Points on a hilly landscape, in no order, each with its height.
A ball rolls from a point to the lowest of its 2 nearest points, and stops where none of them is lower. Distance is the straight distance between rows; heights are no part of it.
<585> height 357: [174 184 103 107 131 144 104 160 142 194 136 136 143  82 194 106  95 147
 107 139 160 104 134]
<810> height 315: [161 196  83 104 119 140 101 150 138 168 129 168 135  88 193  93  56 127
  78 137 176 119 138]
<977> height 134: [141  91 160 127 116  92 122 106 178 124 140 126 146 165  78 115 167 120
 159 113 117 147 141]
<638> height 434: [146 176 116 122 124 156 118 165 132 167 127 146 106 101 170  96  99 142
  95 155 148 111 132]
<164> height 293: [121  89 126 147 134 117 123 116 143  81 140 126 135 163  90 124 142  90
 148 131 131 149 125]
<827> height 271: [166 149  97  80 132 107 127 123 134 213 116  99 182  98 164 145 133 179
 144 123  99  86 127]
<883> height 452: [131 127 148 177 162 136  94 141 158 131 184  32 117 131 131 210 208 117
 183 100 164 128 103]
<789> height 418: [132  70 129 170 159 126 120 127 126  72 151  93 144 174 130 151 137  31
 216 140 139 134 103]
<507> height 295: [150  86 101 110 143 100 129  96 105 139 117 120 216 153 166 161  97  56
 230 133 109 105 118]
<750> height 158: [137  94 116  92 109  75 126  88 148 109 111 157 183 158 104 102 121  93
 166 122  95 143 135]
<958> height 265: [115 168 108 111  95 147 126 144 114 117  75 195  84 123 144  77  76 123
  66 174 100 130 151]
<469> height 61: [129 100 102  83 106  89 146 104 115 121  88 166 205 153 160 130  80  62
 180 143  83 110 131]
<608> height 366: [157  95 100 130 147 108 123  96 136 140 143  83 180 143 139 158 142  98
 215 120 126 111 108]
<722> height 244: [135 154 125 109 136 120 120 121 135 163 155  83 134  97 114 156 173 217
 113  79 117 113 129]
<24> height 448: [123  88 128 176 154 139 125 129 125  74 157  85 120 158 130 155 145  49
 193 140 151 138 102]
<139> height 302: [121  96 144 132 119 112 132 101 152 100 138 141 132 153  71 115 138 129
 109 121 126 152 141]
<631> height 405: [108 145 131 104 103 135 137 120 110 131 102 168  92 116 120  93 101 175
  54 149  90 130 144]
<358> height 149: [140 114 145  91 105  90 120  83 164 129 139 152 148 135  70 104 140 172
 104  96 106 150 150]
<128> height 489: [125 157 125 135 132 162 139 164 110 140 118 147  94 106 161  96 109 127
 100 160 140 118 123]
<201> height 348: [158  98  98 129 159 104 123 104 114 154 140  79 189 141 166 168 137  89
 228 116 126 102 104]
<248> height 44: [111  69 171 177 136 128 130 144 153  81 145 120 102 193  79 140 169  60
 171 146 140 164 128]
<618> height 385: [146 112 107 135 152 109 119 106 141 138 155  81 158 135 133 157 152 122
 190 112 132 110 109]
<825> height 240: [122  77 147 133 121 107 134 111 155  80 130 150 140 178  79 110 144  79
 150 131 116 154 135]
<474> height 620: [ 99 168 151 162 126 176 136 173 103 124 110 160  48 102 123 113 112 157
  53 153 160 141 135]
<893> height 492: [113 174 160 159 139 173 145 178 109 148 150 106  74  88 143 145 148 178
  78 117 165 124 121]
<232> height 85: [147  93 123 112 126  91 124  94 160 117 138 123 170 155  97 121 148 117
 168 113 116 136 129]
<265> height 259: [114  86 167 150 120 120 128 120 155  95 139 129 118 164  62 125 160 112
 123 127 132 169 147]
<1117> height 300: [172 165 101  95 128 127 123 142 138 215 122 110 161  89 184 127 121 175
 129 132 117  84 127]
<805> height 579: [104 149 147 126 123 147 149 127 109 136 124 126  85 108 109 123 131 202
  54 118 120 136 135]
<415> height 384: [131  75 112 151 153 121 129 114 114  73 140 112 153 168 133 136 119  30
 210 140 126 134 112]
<910> height 324: [121  81 110 142 138 117 135 116 110  58 127 147 152 173 117 123 116  27
 194 146 117 147 125]
<130> height 449: [104 164 135 115 100 155 132 135 112 134  98 173  74 110 125  89 100 179
  38 150 105 128 148]
<133> height 318: [154 162 117 117 144 133 139 142 120 181 136  95 135  92 173 144 136 180
 140 117 123  94 114]
<797> height 130: [111  75 172 189 144 136 126 145 162  86 161  96  98 176  92 163 164  67
 168 137 145 155 122]
<763> height 720: [ 94 153 136 143 119 161 137 149  94  92  80 185  58 126 114 102  93 123
  67 163 119 140 138]
<330> height 493: [108  93 130 179 148 141 144 142  98  68 144 105 105 145 132 151 122  54
 171 147 153 134  97]
<53> height 522: [128 119 170 133 113 113 100 117 177 142 158 104 125 133  64 149 188 184
  99  79 122 155 160]
<21> height 236: [121  96 101 115 128 111 144 103 103  80 110 154 165 173 131 122  96  45
 185 138 106 128 122]
<28> height 95: [123 116 138 107 114 104 131  93 152 127 142 127 135 128  80 128 147 187
  98  99 114 140 141]
<1005> height 364: [175 196  87 101 132 143  97 154 141 191 146 157 153  76 200 108  71 143
  92 131 190 108 129]
<911> height 215: [119  77 201 159 107 109 132 136 180 117 131 129 107 175  56 128 179 119
 138 119 125 173 155]
<869> height 356: [150 178 129 118 139 152 128 163 130 185 143 100 120  80 170 120 142 179
 114 125 139 101 120]
<146> height 408: [178 201  89 107 138 146  89 162 126 179 152 161 150  85 213 124  59 113
 117 123 210 112 125]
<267> height 529: [129 119 173 120 104 117 110 106 169 131 148 113 127 126  54 136 165 199
  78  82 118 161 165]
<677> height 323: [155  96  97 120 150 111 128 111 104 154 126 101 205 140 176 167 112  71
 227 129 118  90 103]
<229> height 472: [106 128 164 185 146 151 110 144 154 111 168  48 101 125 111 197 187 143
 116  92 168 152 119]
<1107> height 189: [129  77 215 137  95 104 130 124 187 132 124 141 117 160  49 113 186 129
 136 110 108 165 156]
<719> height 141: [117 100  99  97 114 110 146 109 101 105  87 167 181 155 153 120  87  53
 177 151  89 123 129]
<1133> height 637: [ 81 117 149 134 102 143 144 109 108  88 116 160  84 135  75 121 117 169
  50 125 128 166 155]
<1082> height 197: [142  83 104  94 116  78 131  91 147 114 121 146 198 162 120 122 119  87
 185 129 103 138 129]
<190> height 445: [129 172 151 156 143 169 141 179 117 162 146 105  86  83 165 139 145 163
 104 120 163 119 107]
<778> height 556: [110 161 152 154 130 173 141 174 107 136 127 134  66  93 140 117 127 168
  63 139 160 127 126]
<753> height 684: [103 155 138 149 121 166 137 160  97 111  94 171  60 115 130 100 103 129
  69 160 137 126 135]
<445> height 534: [112 168 154 143 131 153 141 155 117 151 143  98  88  88 134 142 157 209
  63 102 141 124 129]
<1024> height 406: [139 125 121 143 160 122 130 120 120 134 149  73 135 118 147 161 151 133
 175 112 145 110 102]
<998> height 343: [104 150 112  99 100 135 141 122 112 119  84 187 101 136 133  83  85 142
  70 161  84 128 144]
<765> height 389: [143 179 125 120 133 158 129 163 133 174 134 123 111  85 165 105 126 169
  94 134 139 107 124]
<60> height 159: [129 138 122 103 126 118 136 100 133 146 137 117 135 114 106 127 142 191
 105 103 109 123 131]
<593> height 281: [147 165 119 108 138 133 128 124 129 184 144  83 130  90 150 145 159 206
 121  99 116 103 117]
<290> height 558: [114 142 126 152 133 157 146 165  90 118 111 149  83 117 153 113 107 105
 127 160 139 121 115]
<1057> height 207: [160 110  90  88 136  91 128 100 123 172 109 114 205 136 159 154 124 122
 195 124 103  94 120]
<99> height 524: [ 83 116 125 143 119 137 141 119  81  55  91 171  92 153 101 112 105  95
 106 157 116 144 130]
<580> height 474: [154 176 109 131 131 163 108 176 127 166 130 152 114  96 185  98  90 114
 109 152 164 111 127]
<243> height 636: [103 123 126 161 142 153 147 156  75  83 116 147  85 130 143 126 102  82
 145 152 139 127 101]
<266> height 138: [130 172 105 105 110 151 119 152 122 138  94 178 107 109 167  80  79 115
  77 165 120 116 146]
<140> height 494: [113 178 129 123 110 163 124 154 127 141 101 173  72 102 129  82  98 166
  38 159 128 131 150]
<236> height 484: [109 139 152 166 142 140 117 139 135 117 162  62 103 111 111 184 179 162
 111  91 157 135 116]
<612> height 161: [140  80 185 126 104  92 124 111 185 127 130 141 139 156  66 104 176 124
 155 118 102 154 148]
<227> height 204: [132 144 127  96 120 114 129 107 137 159 143 106 131 103 102 139 154 217
  92  86 106 117 140]
<642> height 500: [104 138 159 152 133 142 123 130 134 124 156  81 103 113 100 173 172 188
  81  79 144 144 137]
<994> height 326: [171 171 110 105 133 138 118 160 139 207 129 120 147  90 191 118 106 152
 127 140 130  95 129]
<1124> height 249: [141 187  92 104 108 145  99 157 138 158 110 172 118  98 181  82  66 122
  73 157 153 117 143]
<304> height 160: [113  69 155 161 125 120 130 130 156  73 134 147 114 188  75 117 159  60
 157 147 126 162 136]
<811> height 394: [127 152 138 143 143 153 148 161 110 156 137 104  98  98 159 133 137 153
 123 129 145 107 106]
<980> height 210: [127  94 129  96 104  81 132  93 153  99 111 172 165 155  78  90 123 101
 136 125  99 150 140]
<1116> height 353: [110 106 125 124 117 115 140 100 123 100 123 141 131 144 106 114 123 137
 119 126 112 139 131]
<360> height 557: [118 158 145 129 129 148 142 133 119 152 137 114  97  99 126 129 143 203
  69 109 125 119 134]
<493> height 264: [144  79 101 110 136  91 129  95 121 114 123 136 209 163 149 142 111  48
 213 132 109 114 120]
<63> height 242: [162 131  93  86 136 101 129 110 124 204 114 109 194 109 176 151 127 150
 177 123  95  89 115]
<348> height 512: [119 136 163 137 122 129 102 121 158 130 160  80 120 115  84 171 186 199
  85  76 139 146 148]
<708> height 528: [148 179 102 131 133 165 103 174 122 142 127 178 102  99 178  95  71  99
 105 155 182 128 134]
<364> height 539: [125 189 121 131 116 161 112 166 126 146 116 175  79  95 148  84  90 148
  53 158 150 120 143]
<684> height 440: [139 143 140 170 173 133 102 143 129 140 178  28 122 102 149 209 196 131
 186  94 171 108  84]
<993> height 346: [122 132 127 136 142 139 146 134 114 135 138 103 115 115 143 140 140 152
 123 123 133 115 108]
<730> height 97: [138 124 103  98 129 102 139 104 119 150 119 119 166 131 142 134 124 140
 154 119 104 114 119]
<94> height 225: [124 139 109 106 120 132 146 133 112 141  98 147 131 128 161 106  96 126
 125 151 103 113 125]
<434> height 193: [128  92 153  97  90  83 124  85 168 117 124 168 144 143  52  88 137 146
 103 112  99 158 153]
<230> height 298: [109 126 115 111 121 126 149 116 105 113 106 151 123 138 131 106 105 130
 119 143 101 127 123]
<23> height 306: [124 125 130 139 147 131 132 118 131 123 146  90 128 121 113 150 158 156
 127 108 141 122 116]
<314> height 603: [ 90 134 153 129 112 148 145 115 110 121 113 142  83 115  95 125 122 195
  40 121 119 147 155]
<829> height 31: [147 109 106 108 135 101 130  90 139 128 135 118 170 142 118 133 139 129
 163 115 113 124 119]
<1128> height 164: [140 102  99  94 128  99 137 105 113 145 103 131 193 144 168 144 100 101
 184 131  99 102 118]
<311> height 443: [101 107 118 141 128 140 139 122  85  54 102 157 103 158 112 120 102  70
 140 152 117 143 120]
<293> height 121: [144 107  91  72 113 100 141 106 110 145  90 151 206 145 170 139  83  91
 174 141  87 102 128]
<289> height 234: [154  80 108  98 123  74 122  91 143 125 117 139 215 164 133 134 119  58
 214 123 108 122 129]
<512> height 585: [ 83 122 130 148 121 147 141 121  82  54  80 179  75 137  89 112  99 114
  82 149 120 154 135]
<302> height 355: [108  94 121 143 128 124 142 110 115  72 122 144 128 162 101 123 116  82
 142 139 122 142 123]
<255> height 642: [ 77 119 141 154 116 153 141 118  90  75 100 165  75 137  91 121 114 143
  68 144 133 161 144]
<766> height 275: [131 142 130 130 138 125 118 111 140 137 156  79 134 109 109 160 174 185
 117  88 129 118 126]
<944> height 563: [ 94 105 127 167 147 147 141 144  71  59 119 132  93 142 135 134 106  50
 165 155 143 128 100]
<903> height 156: [132 130 103 104 130 121 141 125 114 147 113 124 153 126 161 121 109 136
 143 134 104 108 122]
<484> height 227: [130  92 149  97  93  71 128  87 172 113 121 169 157 153  62  82 133 116
 131 118  97 161 148]
<779> height 423: [142 132 125 158 166 126 120 128 120 141 167  48 129 105 149 179 174 133
 183 103 157 112  96]
<159> height 463: [116 135 162 186 158 142  92 157 160 123 174  33 108 124 119 208 204 136
 142  89 168 139 116]
<129> height 583: [132 186 112 131 117 167 108 170 122 131 122 182  81  99 159  82  83 121
  73 159 165 130 140]

Call two points neighbours if one is among the 2 nearest of the other. Go from one point of each pair to the other, from neighbour to neighbour, staying as low as possible. Name the highest point that can't be avoided.
<469>, <266> => <1005>
<266>, <750> => <129>
<28>, <750> => <484>

Two balls start at each pair of points below. Name the first point that both come to, or write never.
<139>, <230> => <829>
<580>, <585> => never
<290>, <993> => <722>
<1133>, <778> => <893>
